Points on a hilly landscape, in no order, each with its height.
From any point a climber takes the steepest step (rise divided by distance) to one of its 2 nearest points. It stops when none of these is higher. Distance is the straight distance between rows; heights are no part of it.
zoke height 40.2: [115 131 101 117 137 142 114 134 123  91 148 154 137 159 123 115 152 139
 183  92 110  53 158 127 136 135 136  57 132  80 123 107  53 139 152 136
 126 146 117 130 142 120 180  94 156 146 103 114 148  95 114 135  91]
muvaz height 11.5: [112 127 135 155 184 166 111 135 130  78  91  98 150  93  98 161 178 220
 136 153 180  90 111 127 164 120 141  94  92 153 141 134  87 163 143 136
 128 137 105 154 116  85 122 143 120 168 145 137 145 172 138  77  67]
nubez height 67.6: [153 144 161 121 163 100 130 121 103 109  42 122 167 136 127 184 108 161
 152 157 135 178 113 143 128 100 124 143  91 174 155 136 159  92  92 141
 168 154 146 173 153 114  89 109 104 171 124  65 169 171 138 141  99]
labip height 42.1: [175 159 154 164 129 105 168  83 148 158 122 120 114 115 114 131  98 140
 170 122 112  96 116 199 150 187 170 132 146 124 100 124 132 132 133 128
 122 118 145 132 161 143 148 126 121  92 119 130 156 107 151 168  98]
Remas height 20.4: [166 124 129  88 106 162 159 177  94  95 104 186 137 160 178 102 112 109
  76 187  87 152 137 122 115 108 166 179 168 115 128 135 162 106 179 139
 163 111 128 128 110 135 135  70 180 180 129  98 108 122  93 125 170]
Bes height 13.4: [149  95 185 122 105 105 182 203 127 123 131  86 100 172 125 109 109 134
 123 145 116 152 130 155  76 170 140 180 176 141 121 149 150 137  86 100
 154 135 107 142 135 183  99 119 157 149 138 123 125 126 128 132 166]
Futo height 12.8: [124 160 101 145 131 189 141  87 100 121 128 176 148 110 194 116 116 129
  92 138  98 181 137  79 181 118 146 172 114 127 137 128 152  99 192 143
  96  90 124 135  85 129 125  95 135 125 152 144 103 135 102 137 143]
mabiv height 24.4: [100 133 113 149 159 132 150 120  90 132 143 101 108 141 106  98 154 151
 124  56 157  73 176 139 108 166 131  93 119  51 122 123  43 146 105 108
  75 151 114 134  87 134 127  62 178 152 158 151 122 135  68 121 112]
zeg height 29.9: [ 51  98  93 137 176 132 107 153 151 143 136  76 121 138 137 110 169 143
 139  91 164 171 161  66 146 104  55 118  90 150 156 158  61 148  80 138
 109 148 138 183  70  95  95 128 129 162 144 144 115 181 103  61 140]
nuku height 10.4: [116 103  88 106  72 108  92 108 124 149 179 170  78 119 133 143 170  82
 107 129 139  96 201  95 116 128 127 143 173  95  93  66 114 136  86 125
 119 108 106  76 142 105 189 158 111  90 111 155  80  68 124 142 176]
lipid height 58.2: [ 90 108 118  99 124 106 115 171 174 131 189  75 151 104  97  89 160 113
  98 127 139 113 108  94 121 132  79 123 132 155 134 171 127 162 111 117
 118 122 137 119 143 140 140 225 129  97 151 169  88 135 152 100 162]
rogob height 45.0: [193 168 156 188 130  88 153  73 113 169  69 138 104  96 115 158  84 125
 187 118 111 116 129 219 139 174 175 172 169 118 109 110 152 132  90 118
 117 130 133 126 153 146 129  99  81  89 122 118 129 110 143 159  92]
gavit height 39.6: [163 106 151 108  95 105 111 176 151 125 122 117 150 113 119 116 106  59
  98 197 119 151 104 132 106  98  87 169 169 140  96 153 177 119 122  92
 183 119 144 101 154 152 125 132 121 105 115 101 117 117 140 113 161]
babam height 18.6: [139 145 132 126 110 106 119 170 112 135 154 198  98 103 215 110  81 128
 154 113  86 116  74 129 180 123 130 168 110 167 110 119 168 137 177 143
 155  82 157 117 143 160 140 198 115 149 112 168 111 100 134 178 175]
sor height 49.1: [148 167 136 187 144 103 104 100 105 149 110 172  99 104 119 150  70  98
 194  89 100 131 129 168 156 158 133 157 125 122 160 137 150 121  95 112
 100 116  98 121 142 177 108 110  70  77 130 144 121 128 141 171 108]
nep height 60.7: [126 140 134 162 157  99 142 129 112 119 118  81 112  98  83 133 149 173
 158 100 169  49 139 180 121 184 143  91 128 115 116 118  97 148  75 112
  88 137 113 127 127 137 132 143 117 134 162 163 130 140 130 123 100]
Zaz height 42.4: [ 70 132  67 148 179 179  99 107  85 117 140 132 132 104 116 150 163 147
  83 124 168 163 175  83 125 110 124 146 124 120 131 131 116 134 113 113
  63 133  72 138  45 122 103  92 124 146 156 146  94 166 111  66 107]
zuku height 39.1: [137 149 131 133 115  71 149  89 182 195 114  84 114  94 136 141 112 124
 173 102 110  65 120 183 153 157 153 108 115 142 112  93 132 148 123 172
 144 125 182 131 186  95 168 182 130  99  82 142 170 109 150 174 113]
Puvob height 30.8: [128 109 158 122 136 190 191 124 125 130 178 130 160 174 106 111 146 155
  94 132 102 130 144 124 126 145 162 159 146  86 168 184  82 119 172  84
 115 145  85 110 112 179 131  67 191 106 128  97 120 109 127 107  90]
nizur height 44.6: [124 110 127  94 137 120 140 173 157 106 172 129 138 173 110 101 128 114
 188  98  83  67 130 126 127 137 104  80 143  89 127 144  85 141 133 114
 156 154 122 118 152 145 166 114 164 127  98 103 155 104 123 135 104]
nikag height 27.1: [149 118 143 159 105  79 144  69 165 200 108  60  97  82  95 180 130 104
 130  86 138 103 130 174 169 116  88 128 186 102 132 105 117 155  39 140
 135 150 136  97 154  79 139 163  97  69 114 173 117 119  94 115 136]
Lir height 49.3: [133  88 152  91 131 119 144 186 181  95 153 115 129 187  89  94 104 119
 164 119  91 106  95 126  76 127 107  88 131 122 131 159 111 128 141 110
 173 151 141 123 168 153 137 129 157 133  95  71 170 117 143 141 117]
Sekur height 66.8: [185 140 174 165  87 111 171 122  89 143 114 148 118 125 137 112 101 118
 118 153 114 172 148 170 120 178 181 204 185 104  92 123 157 123 124  90
 111 104 117 119 119 178 104  76 126 114 170 138  91  98 113 161 164]
Goki height 34.2: [133 143 107 148  96 103 116  96 130 172 108 132  82 119 171 173 136 124
 172 112 127  72 182 144 174 139 136 107 158 110 107  58 102 141 104 163
 132 128 139 124 147  63 190 137 107 103  99 154 139  88 120 144 121]
Sug height 71.0: [115 161 104 155 147 132  96 102 108 108 119 106 136  84  69 167 170 146
 117 144 196 100 153 153 131 133 136  88 136 124 107 115 118 142  92 106
  74 140  93 107 117 105 113 132 101  98 153 161 125 136 152 107  82]
bof height 10.8: [109 135 116 133 147 144 132 101 151 109 106 129 142 122 117 122 128 170
 125 104 149 173  62 101 121 112 145  75  45 175 152 128 121 110 178 170
 125 129 163 157 140 102 105 177 121 175 153 130 159 149 156 150 124]
ler height 67.2: [121 120 111 129 110 168  92 118 105 133 161 167 161  82 175 138 146  82
  89 164 125 141 149  98 199  86  90 184 147 120 122 134 155 130 134 106
 128  99  95  84  92 136 145 114  97  91 123 154  84 116 109  73 132]
Mov height 26.3: [110 134 124 149 158 171 137 142  83  67 152 173 128 135 102 105 128 174
 143  93 116 113 129 112 110 162 180 130 102  89 174 152 106 114 164 107
  91 115  72 123 116 187 106  88 144 149 176 125 124 133 126 160 114]
Futud height 45.1: [117 102  80  84 127 165 106 120 152  57 141 142 145 132  66 101 166 113
  58 163 164 114  77 114  54  87 154  65 106 120 126 118 115 112 184 145
 118 139 122 106 133 132 145 145 134 157 121  87 139 123 155  92 114]
Tokib height 35.2: [112  96 123  92 151 171 142 130 137  96 192 113 167 162  66 100 162 143
  95 144 130 103 121 124 102 129 124 119 137 106 157 187  81 129 151  83
 120 160  85 101 115 178 140 106 160 107 117  89 123 120 135  79  77]
dul height 45.6: [141 174 117 173 170 154 104 101  89  89  53 177 120 115 165 182 111 174
 184 115 128 129 118 131 158 118 146 121  94 145 130 100 135  90 160 154
 122 132 109 153 124 107 121 103 107 173 125 100 154 151 128 149  83]
gotim height 33.5: [124 104 120 138  77 112  65 125 138 143 137 128 121  57 155 154 145  75
 102 161 160 140 139 122 166  85  95 168 154 144 104  95 173 136  96 123
 153  94 130  73 159  98 131 194  66 101 120 174  95  98 133 123 168]
zak height 8.7: [117 150 140 120 155 105 123 109 156 155 113 150 136 131 136 129  95 160
 172  80 111 138  50 138 118 122 136  80  42 173 152 135 137 115 180 178
 142 137 195 156 168 122 105 185 121 161  92 108 184 145 157 189 114]
fote height 42.2: [126 124  96 124  89 122 132 171 104 140 114 122  94 109 174 116 114 125
 117 129 138 151 163 104 141 132 119 175 173 129 119  89 181 135 108 135
 132 124 118 134  85  91 112 142 109 165 152 178  94 130  91 121 187]
furon height 25.5: [139 124 156 173 142  79 168 110 156 189 104  58 105  79 103 155 114 132
 166  74 128  99 118 181 171 145  89 159 155 133 163 148 129 146  43 123
 133 144 124 116 151 126 132 173  84  92 119 181 114 144 125 110 118]
Buvaf height 75.5: [190 115 177 146  72  61 149 126 114 155  88 123 142 129 121 116  92 100
 112 174 116 193 136 164 120 152 136 201 195 133 101 133 162 131 116 100
 162 111 159 137 140 174 122  98 121  96 136 111  92 102 129 153 173]
dukun height 43.5: [150  95 175 118  95  94 155 146 165 166 157  71 143 149  99 111 111  76
 117 143 105 159 121 127 114 127  70 182 183 120 123 181 142 136  97  79
 162 146 122 113 139 169 123 130 136  66 112 115 106 119 134 109 149]
kime height 66.3: [ 99 109 115  90 122 117  96 124 160 141 200  83 158 107  79 112 166  85
  77 136 139  89 141 105 131 119  73 126 150 118 113 160 109 155  90  99
 111 138 103  88 131 142 161 187 129  51 121 145  79 106 136  88 126]
bodan height 23.9: [126 150 125 115 137 151 135 167  89 114 133 233 115 158 207 114  82 124
 165  72  60 156  93  81 153 112 142 150  82 115 154 133 163 108 178 149
 152 115 132 142 124 166 108 128 143 176 141 124 118 128 114 181 172]
vuraz height 67.8: [178 125 185 144 101  35 153 118 115 174  49  96 165 115 110 161  95 138
 126 164 128 198 130 174 120 155 145 197 156 166 131 135 172 133  89 124
 160 121 172 157 165 160 108 127 106 109 113 105 116 140 160 166 145]
zopu height 53.9: [111 131 108 121 133 151 145  95 121 149 177 148 156 140  99 102 122  81
 110 108 106 164 156 117 112 124 121 151 149  94 141 162 129 108 118  89
  69 131  99  99  84 175  95  74 135  76 141 125  99 133 114 117 125]
bevo height 31.3: [119 128 113 139  76 110  76  65 162 179 132 114 118  85 130 169 141  59
 110 143 156 154 159 116 159  87  90 139 158 132 123  93 136 137  86 135
 131 116 146  92 161  75 139 168  73  47 102 164 109 101 134 137 143]
Mur height 61.6: [166 127 171 128 101  63 153 125 175 176  89  66 150 107  88 138 102  90
 147 154 121 150 111 175  89 143 133 152 151 145 106 136 181 139 112 114
 160 136 168 131 191 136 101 152 120 100 106 121 144 145 157 154 136]
Vuzip height 64.4: [156 124 156 118 124 110 106 143 163  96 138 119 149  96  64 125 147  95
 114 190 151 106  83 177  93 126 157 107 119 142  80 150 165 124 157  94
 139 109 134  83 213 178 111 163 127 112 123 111 144 114 197 152 106]
gezo height 54.1: [122 132 148 144 151 111 154 128 142 139 142  66 132 133  73 126 144 149
 148 103 150  89 126 159 140 156  96  99 135 119 134 163  88 138  83  97
 114 158 112 127 122 141 131 134 134  95 145 144 131 144 130 104  90]
doki height 11.2: [153 115 130 122 125 174 161  93 153 110 144  82 143 127  64  95 140 166
  48 188 165 130 119 148  88 149 182 103 134 132 118 138 128 126 173 128
  99 126 131 118 100  96 111 104 160 118 147 120 152 130 133 105 115]
mor height 20.8: [141 106 153 152 167 138 181 141 107 106 126  85 101 163 108 105 141 171
 146  87 160  73 159 160 109 169 137 115 113  70 127 131  47 125 114 106
 108 153 114 142 102 137 112  50 177 169 144 118 155 145  70 127  88]
Kopam height 36.4: [ 98 128  89 118 120 130  86 180 102  98 138 180 106 136 175 131 147 113
 158 102 129 132 122  87 129 100 110 116 119 134 121 105 154 126 112 136
 132 117 104 121 119 141 131 169  95 166 141 154 107 139 139 121 152]
fir height 7.7: [128 119 109 125 126 142 124 121 133 106 155 143 137 133 114  80 110  87
  94 139 127 191  96 106  82 117 121 122 104 153 132 151 168  84 130 137
 100 111 136 124 115 159  88 137 119 130 154 130 124 146 148 137 168]
Kemi height 32.6: [ 96 144 103 126 117 110  96 157 118 118 138 140 111 115 155 146 162 155
 160 113 141  74 147 113 149 140 126 107 129 142 118  95 114 153 105 137
 125 107 121 126 141 117 170 196  98 136 136 175 110 112 147 130 132]
Sekit height 29.4: [ 92 104 121 122  86  77 108  90 184 189 148  69 100 104 108 165 161  89
 115 113 160 121 167  99 127 108  83 112 154 119 132 100 114 153  65 137
 131 130 150 106 160  64 155 194 100  57 113 178 113 116 134 132 162]
Gobig height 36.2: [121 147 109 133 129 133 123 126 124 102 124 139 122 137 143 122 134 175
 172 103 122  70 126 138 139 154 157  70 112 132 117  98  99 132 168 154
 122 116 141 139 141 112 160 142 135 151 118 139 150 109 134 154 106]
Gadi height 76.9: [189 137 170 111 122 125  95 119 145 125  99 166 189 132 128 171 123  91
 119 210 124 158  74 150 146  99 114 144 129 143 109 148 165 124 163 111
 198 138 170 124 188 137 139 105 127 106  87  45 165 120 164 124  88]
mubup height 20.9: [131 143 140 104 140 130 161 184 113 119 138 196 102 151 201 105  83 170
 165  91  59 123  74 105 161 129 136 138 104 154 135 132 145 140 190 146
 161 104 151 141 128 143 125 168 152 179 116 141 127 120 117 175 166]
tufog height 24.5: [ 95 116 119 142 123 101 114 159 123 143 121 136  89 169 170 100  88 121
 209  47  92 113 158 111 125 151 113  87  87 106 158 113 119 116 115 156
 122 128 147 160 109 133 100 109 128 165 130 145 139 153  97 172 159]
tute height 13.1: [151 133 105 120 107 145 121 147 110 112 144 141 131 131 128 134 138 105
 131 149 131  95 162 138 135 133 138 134 182  92  86 101 147 136 124 113
 132 135  91 102 110 102 145 104 131 121 118 132 124 110 112 107 115]
duk height 18.5: [ 81 157  82 129 122 146  90 103  90 117 176 172 128 119 131 111 158 115
 123  91 131 119 161  95 122 146 138 111 126  99 139 122 111 129 124 119
  65 100  98 117 112 165 149 129 113  96 154 171  86 109 133 142 143]
sevev height 7.0: [144 158 159 106 160 121 152 128 154 148 131 182 136 147 167 137  79 179
 175 110  75 123  43 136 160 130 129 114  85 164 135 145 116 143 201 157
 169 132 187 150 158 124 140 165 138 149  53  78 181 113 133 177 100]
ves height 11.8: [158 122 106 121  88 112 107 105 140 138 174 151 114 119 105 124 135  50
 128 129 117  94 167 154 125 137 138 128 190  81  66  88 124 135 100 120
 110 130 111  86 145 109 161 129 129  74 119 125 106  70 123 140 136]
gem height 83.9: [129 104 180 119 180  85 155 156  90  98  71  67 144 156 136 157 105 168
 148 142 146 194 153 131 117 105 104 170 104 188 176 159 121 110  45 141
 157 144 140 206 138 119  70 104 107 171 154  76 150 176 112 118 132]
lugi height 31.8: [108 150  90 142 130 144  88 130  84 111 120 199  92 148 198 135 135 154
 147 100 142 145  78  95 116 112 155  99  77 153 109  85 147 108 174 175
 122 105 137 136 129 131 141 180 107 185 161 156 112 133 164 161 163]
zekid height 32.5: [112 121 136 149 168 180 154  98  98  56 109 150 122 146 102 123 122 164
 127 102 129 156 146  99 109 106 165 137  85  99 179 139  81  80 161 124
  94 137  69 153  96 131  93  46 141 162 149  73 152 145  93 130  93]
dolub height 28.1: [ 78 151 101 155 141 112 113  94  88 160 136 123  88 140 115 134 174 130
 121  61 159  87 213 118 110 142 111  81 127  60 116  99  47 150  73 106
  65 142 121 135  92 112 155  74 139 121 143 170 108 120  88 109 129]
sumiz height 15.1: [126 151 111 150 103 101  82 114 111 170 108 140 109 100 159 128  99 111
 157 109 146 157  95 150 106 138 156 116  77 173 116  97 189  96 152 182
 101 108 163 132 169 129  98 193  93 146 149 169 134 148 180 193 161]
Tetev height 17.9: [161 113 191 168 158 112 192 129 116 122  77  74  99 154 119 137 113 183
 168 114 144  95 148 189 105 180 148 130 124 116 121 124  90 117  84 112
 114 144 129 151 122 134 101  66 143 161 138  99 172 153 102 138  90]
zoguz height 36.3: [142 112 115 107  90 116  84 183 133 116 134 156 121  90 171 122 122  49
 106 172 126 124  98 117 132  75  88 157 146 146  87 117 188 114 134 119
 171 100 138  83 148 130 142 172 103 138 122 136 100 106 137 115 181]
nubi height 39.3: [146 142 113 145 146 177 125  88  95  65  68 163 135 148 146 145 116 156
 126 129 134 176 116 102 128  93 158 121  88 132 134 104 130  69 171 163
 132 142 107 169 102  85 111  82 126 186 142  73 150 145  98 131 112]
rares height 51.7: [137 165 126 159 166 142 105 113 126 106  66 153 142 130 135 176 121 145
 191 119 122 102 133 145 174 101 105  89 110 137 141 118 104 111 127 132
 141 152 121 144 131 101 130  80 106 137  89  91 172 142 128 118  52]
tuzi height 13.0: [139 153 116 135 117 121 120  87 133 154  97 114 144 106 119 122 100 117
 126 129 154 202  94 136 101 130 154 101  71 184 129 118 177  81 165 173
 104 122 175 149 157 103  73 162 122 149 160 142 155 157 162 182 148]
zik height 15.4: [ 94 149  92 130 122 170 155 111 113 151 176 156 136 107 176  94 134 127
  86 108 103 131 168  88 166 144 152 164 139  95 139 126 131 124 175 135
  77  86 117 114  84 144 141 114 151 107 154 186  83 110 105 136 158]
vav height 18.1: [162 122 157  87 139 144 173 178 119  90 105 212 101 177 178 113  85 152
 111 124  87 148  32 121 103  91 143 127  96 168 131 139 143 118 198 150
 185 116 145 138 139 120 125 161 163 215 121  92 135 116 123 157 174]
demav height 66.0: [ 68 128 103 131 149 139 107 127 116 133 165 149 133 162  99  99 118  85
 162  56  95 145 155  92 117 122  92  87  98  85 190 167  98 113  99 116
  89 146 101 136  96 176  93  78 132  99 141 130 116 156 111 138 125]
tulav height 23.4: [140 135 168 164 156  66 163 133 126 172  42  79 124  95 127 151  94 149
 194  97 118 114 135 183 132 146 106 168 120 154 168 137 151 127  40 127
 143 146 147 146 140 122 104 120  85 138  98 125 138 167 134 127 100]
guz height 57.1: [ 67 106  85  85 131 124 113 154 133 145 188 101 131 148 110 115 164  98
 111  94 131  93 179  93 114 113  73 114 153  90 127 135  98 155  88 106
 118 162 100 114  93 129 156 130 147 109 113 138 103 125 102  78 129]
Terag height 17.8: [148 109 128  76 123 159 168 210 117  73 109 172 101 176 166 101 110 135
  98 152  95 138  91 112  93  92 149 141 139 147 131 136 146 116 172 148
 182 122 124 135 107 112 127 120 174 211 132 102 131 131 100 128 170]
Domev height 15.3: [145  92 210 141 119 116 209 169 119 143 136  69  99 188 122 131 126 161
 140 103 118 128 133 170  94 193 148 149 163 105 123 151  97 137  80  95
 133 157 101 149 134 189 115  85 181 140 140 103 145 123 123 128 123]
mut height 9.2: [ 94 120  97 149 170 184 117 112 121  65 121 112 141  94  95 121 178 213
  85 147 184 144 100  91 129 126 167 107  79 153 145 129  89 147 168 153
  94 122 107 162  92  91 124 150 127 184 177 139 116 155 133  76 119]
puf height 66.4: [176 137 186 112 132  87 119 132 111 121  53 150 178 149 124 186 116 145
 128 179 129 183  96 165 110 121 147 157 121 166 135 138 166 103 117 124
 179 144 155 159 191 157 110 109 121 152  92  33 164 135 176 153 100]
rog height 23.3: [154  90 173  98 112 180 167 176 122  90 137 155 129 161 143 105 133 128
  36 200 111 160 114 137  83 124 167 176 154 143 140 170 133 116 165 104
 138  98  99 113 121 174 126  75 177 163 123  92 117 110 130 104 154]
saka height 9.3: [121 108 111 119 148 173 154 119 147  87 131  86 140 107  74  96 148 178
  51 172 180 160 103 117  92 125 172 103  89 162 142 139 123 128 167 155
 105 128 128 143 101  86  99 143 145 166 168 131 147 151 136  99 127]
golip height 50.6: [130 115 104  81 120 151 102 133 186  96 145 112 154 109  84 101 159  94
  51 181 150 108  67 121  70  93 148  61 105 140 111 136 131 124 203 139
 134 109 162  93 174 116 149 172 156 121 130 109 143 113 171 128 134]
Ren height 35.1: [ 74 107  98 138 189 168 127 106 125 139 128  73 134 132 118 121 148 150
  95 116 154 177 175  87 138 105  92 138  98 133 150 152  77 127 100 135
  94 152 111 175  40  85  86  79 149 153 145 125 120 176  78  60 113]
vaka height 73.6: [140 141 127 121 114 119 112 111 157 133 131  85 156  80  86 138 157 105
 101 173 167 115 115 160 129 132 153 103 117 150  94 122 163 139 148 118
 119 108 143 100 175 110 117 176 122  99 139 163 143 131 169 145 116]
bam height 58.5: [125 144 104 139  81 149  88  85 114 165 123 152 115 101 215 153 125 110
 111 152 124 159 159  79 216  95  99 171 153 125 138  94 149 141 139 152
 146 105 135 126 100  82 163 129  89  87 113 173 103 107 104 112 147]
gota height 27.2: [149 111 187 126 117 181 164 108 145 116 161 161 167 174 129 120 125 136
  89 145  86 181 115 122 131 137 153 167 133 124 166 183  98 106 176  85
 123 123 107 128 147 194 128  57 170 100 111  60 131  91 155 123  97]
Fil height 55.6: [158 114 171 112 113 106 154 144 186 133 117  89 146 166  81 112 102 115
 131 155 112 157  99 149  68 139 128 118 139 149 122 152 147 115 137 115
 162 139 164 141 174 140 108 124 152 114 107  78 173 129 159 154 129]
fira height 40.1: [ 94  89  88  77 142 160 122 121 165  85 169 101 154 150  48  87 155 125
  66 145 150 111 115 109  58 105 120  78 125 115 140 145  91 130 154 124
 111 156 120 113 107 138 135 120 148 131 109  84 139 133 123  76 100]
gol height 28.4: [ 73 108 114 140 135  90 113 166 153 143 124  92 101 137 152 111 141 137
 182  75 141 124 152  94 127 127  76  91 101 144 147 117 104 144  82 149
 119 132 161 164 114 108 114 165 108 156 133 167 128 164 123 116 154]
num height 16.9: [143 148 126 145  86  88  84 128 117 167 125 167 112  78 191 119  75  83
 143 133 125 150  83 153 152 113 124 174 109 175 100 105 187 103 158 161
 144  98 176 117 168 147 123 194  88 135 122 162 121 107 144 180 181]
fam height 28.2: [130 159 102 152 153 153  92  92  89 106 112 219 111 153 203 139  93 127
 153  79 119 175  61  93 133 107 142 120  47 148 137 102 159  82 186 178
 124 127 126 144 120 142 120 142 111 179 152 114 127 131 138 179 151]
rofa height 80.1: [138 141 127 117 138 169 104 130 129 111 151 161 174 126 148 157 140 109
 135 154 105 131 110 100 210  81  73 143 132 126 140 167 132 137 138 104
 160 134  96 111 114 134 154 112 114  82 100 118 126 134 134  82  79]
Mubof height 67.9: [174 138 171 121 127 146 125 124 158 127 137 138 167 137 131 154 119 141
 140 183 102 116 100 147 181 129 119 136 141 136 121 157 137 148 157 111
 181 134 135 121 159 126 159 114 132  89  87  92 164 113 151 117  76]
favi height 37.4: [119 113  79  96 111 157 125 156 117 129 116 115 112 132 167 108 130 118
  59 171 142 165 155  90 100 108 131 143 154 139 111  98 175 129 137 162
 126 120 134 145  56  78 116 117 145 177 141 146 113 150  91  84 178]
Zov height 83.3: [142 152 133 146 108 110 114  68 151 148 139  84 144  71  64 151 159  98
  97 154 177 114 137 170 143 136 142 112 142 123  85 116 133 153 100 107
  82 122 126  80 149 103 119 163 107  52 148 172 117 114 151 131 110]
Mosu height 33.7: [140  98 104  71 115 141 136 134 126 163 121  97 142 133 151  96 107 105
  38 195 116 163 160  90 115 109 107 170 173 127 139 122 179 143 137 152
 140 125 141 142  44  94 121  92 164 124 131 129 107 153  69  66 182]
sitat height 48.5: [131 106 174 124 133 126 174 140 161 161 170  54 146 159  95 117 139 151
 123 131 116 121 111 136 144 155  89 138 147 129 141 199 103 139 114  86
 151 155 117 124 123 151 139 145 159  80 133 126 131 128 142  92 101]
raso height 56.9: [138 114 144 102 127 147 116 143 168  87 179 126 164 105  83  89 155 106
  64 200 131  97  79 144 106 118 130 107 125 142  99 172 127 129 176  98
 138  98 136  78 170 168 153 155 149  97 126 116 122 104 171 110 126]
gepev height 36.9: [132 141 109 112  92  93 102  98 181 180 133 110 112 124 141 151 125  88
 162 128 120  87 141 141 139 125 135  86 138 130  94  71 116 135 140 171
 148 133 180 131 184  68 179 169 139  78  92 118 166  90 154 170 119]
diz height 10.0: [113 130  87 131 141 176 137  75 124 117 155 175 142 131 154  87 109 106
  86 105 104 206 105  70 118 117 137 127  81 141 162 141 147  71 170 151
  77  96 129 137  89 163 102 110 126 136 161 133 113 137 125 141 167]
Nade height 54.9: [ 96 147 118 177 150 101  83 120 114 143 124 142  98 130 111 138  94  97
 196  57 106 124 146 132 144 145  96  88  94 122 187 142 118 124  77 126
  87 132 108 135 123 165 104 117  78  86 138 156 118 155 132 155 124]
gizem height 9.1: [100 114  97  87  93 108  94 152 117 132 177 127  92 121 120 140 190 128
  86 145 158  58 193  93  92 141 125 121 163 104  83  78 104 171  80 122
 130 119 106 102 134  99 205 178 132 120 127 160  87  86 123 108 171]
leg height 31.4: [107 148 106 151 109 108 136  86 106 173 136 145  68 134 148 160 160 118
 145  72 129  78 212 120 163 143 129  99 157  57 114  71  62 140  82 134
  96 133 120 122 123  85 192  94 131 104 126 168 114  88  91 131 138]
sef height 49.2: [ 57 124  69 119 159 145  96 139  92 135 168 118 122 121 110 133 172 135
  94  98 171 119 191 101 115 124 103 139 141 110 126 134  98 163  81  96
  83 153  81 126  67 136 129 118 129 134 146 161  80 146 107  64 120]
susa height 58.4: [165 152 161 137 144 111 137  99 138 136  48 116 164 147 112 164 105 151
 171 152 120 138 139 165 146 127 121 114 127 143 146 129 122 107 117 129
 162 160 161 166 144  93 116  66 122 122  93  58 179 149 128 137  65]
patep height 21.6: [131 120 148 141 138  82 139 155 132 142  95 114 109 142 140 115  79 141
 208  88  98 107 130 160 113 157 122 122 109 140 140 128 153 115  93 143
 143 136 146 150 131 140 101 133 110 156 112 125 154 156 127 157 132]
nufa height 46.8: [117 119  93 115  64 108 133 121 140 180 142 102  88 127 173 106 116  95
 110 111 120 142 171  91 134 127 109 147 183 105 124  81 158 134 119 147
 129 120 152 125  94  75 142 139 125 118 128 167 102 102  98 130 200]
nuta height 5.5: [137 148 164  99 179 133 156 144 127 127 116 200 148 150 190 169  96 175
 168 111  72 133  34 100 195  86  86 133  89 167 138 144 131 163 170 140
 198 139 156 148 135 125 132 168 125 160  61  80 155 138 123 135 104]
Nurif height 13.3: [126 113 136 121 155 129 122 175 146  94  86  89 142 113 116 154 167 186
 167 149 159  45 120 160 128 123 147  80 106 145 110 101 114 163 128 140
 163 138 137 129 143  84 131 156 128 187 113 124 169 159 138 100  71]
suron height 13.2: [153 106 150 115 141 170 132 136 124 114 114  66 139 135  93 126 148 169
  72 202 178 113 142 142 108 135 156 121 145 122 106 124 149 162 127 137
 151 152 117 131  79  64 117  95 167 129 132 124 159 160  94  59  99]
madif height 22.0: [ 87 158  96 125 142 159  70 149  63  59 156 192 137 125 123 119 158 146
 165  87 122  71 135 103 108 149 159  86 110  86 160 123  94 145 134 117
  95 119  71 128 135 191 142 124 124 156 162 145  97 116 132 144 120]
gutev height 58.6: [143 133 157 148 115 150 163 112  99 141 153 154 148 133 124 106 115 101
 108 139 103 183 152 136 125 148 150 199 158 102 129 164 144 107 129  76
  93 108 101 108 104 194  91  65 137  88 159 125  96 117 119 133 139]
dosi height 52.3: [ 89 148  88 128  82 134 118 101 125 168 144 149  86 139 207 129 139 126
 134 115 112 153 172  64 167 113 117 132 139 116 130  86 129 126 149 159
 122 103 153 140  99  84 166 136 110 111 122 175 110 110 119 139 164]
bemid height 15.2: [162 120 141 127 129 132 145 176 118  97  94  90 124 139 107 146 131 154
 146 180 159  87 142 174 103 145 152 128 161 125  88 101 146 135 105 122
 160 154 116 125 121  94 116 103 136 164 122 107 165 145 112 106  94]

Call two points neighbours if one is among the 2 nearest of the other. Go from one point of each pair to the other, from neighbour to neighbour, staying as high as possible. Name the lowest point that can't be avoided.
demav, bemid => gizem
Zov, nubez => tulav
Kopam, demav => Kemi
rofa, gem => puf
Buvaf, demav => zopu
Gadi, rofa => Mubof

Where does a climber stop that starts at each point below?
dolub => demav
tufog => kime
fir => Kopam
furon => Zov
Tokib => Zov
zik => nubez
Gobig => Buvaf
vav => Kopam
gavit => Zov
sevev => Kopam

For each start below, name every point that the climber comes to, in order.
Domev => Tetev mor mabiv dolub leg Goki gepev zuku labip rogob sor Nade demav
nuta => mubup bodan fam lugi Kopam
favi => fote nufa dosi bam ler rofa
diz => Futo zik duk madif Mov zekid nubi dul rares susa nubez
patep => tufog gol zeg Ren Zaz sef guz kime
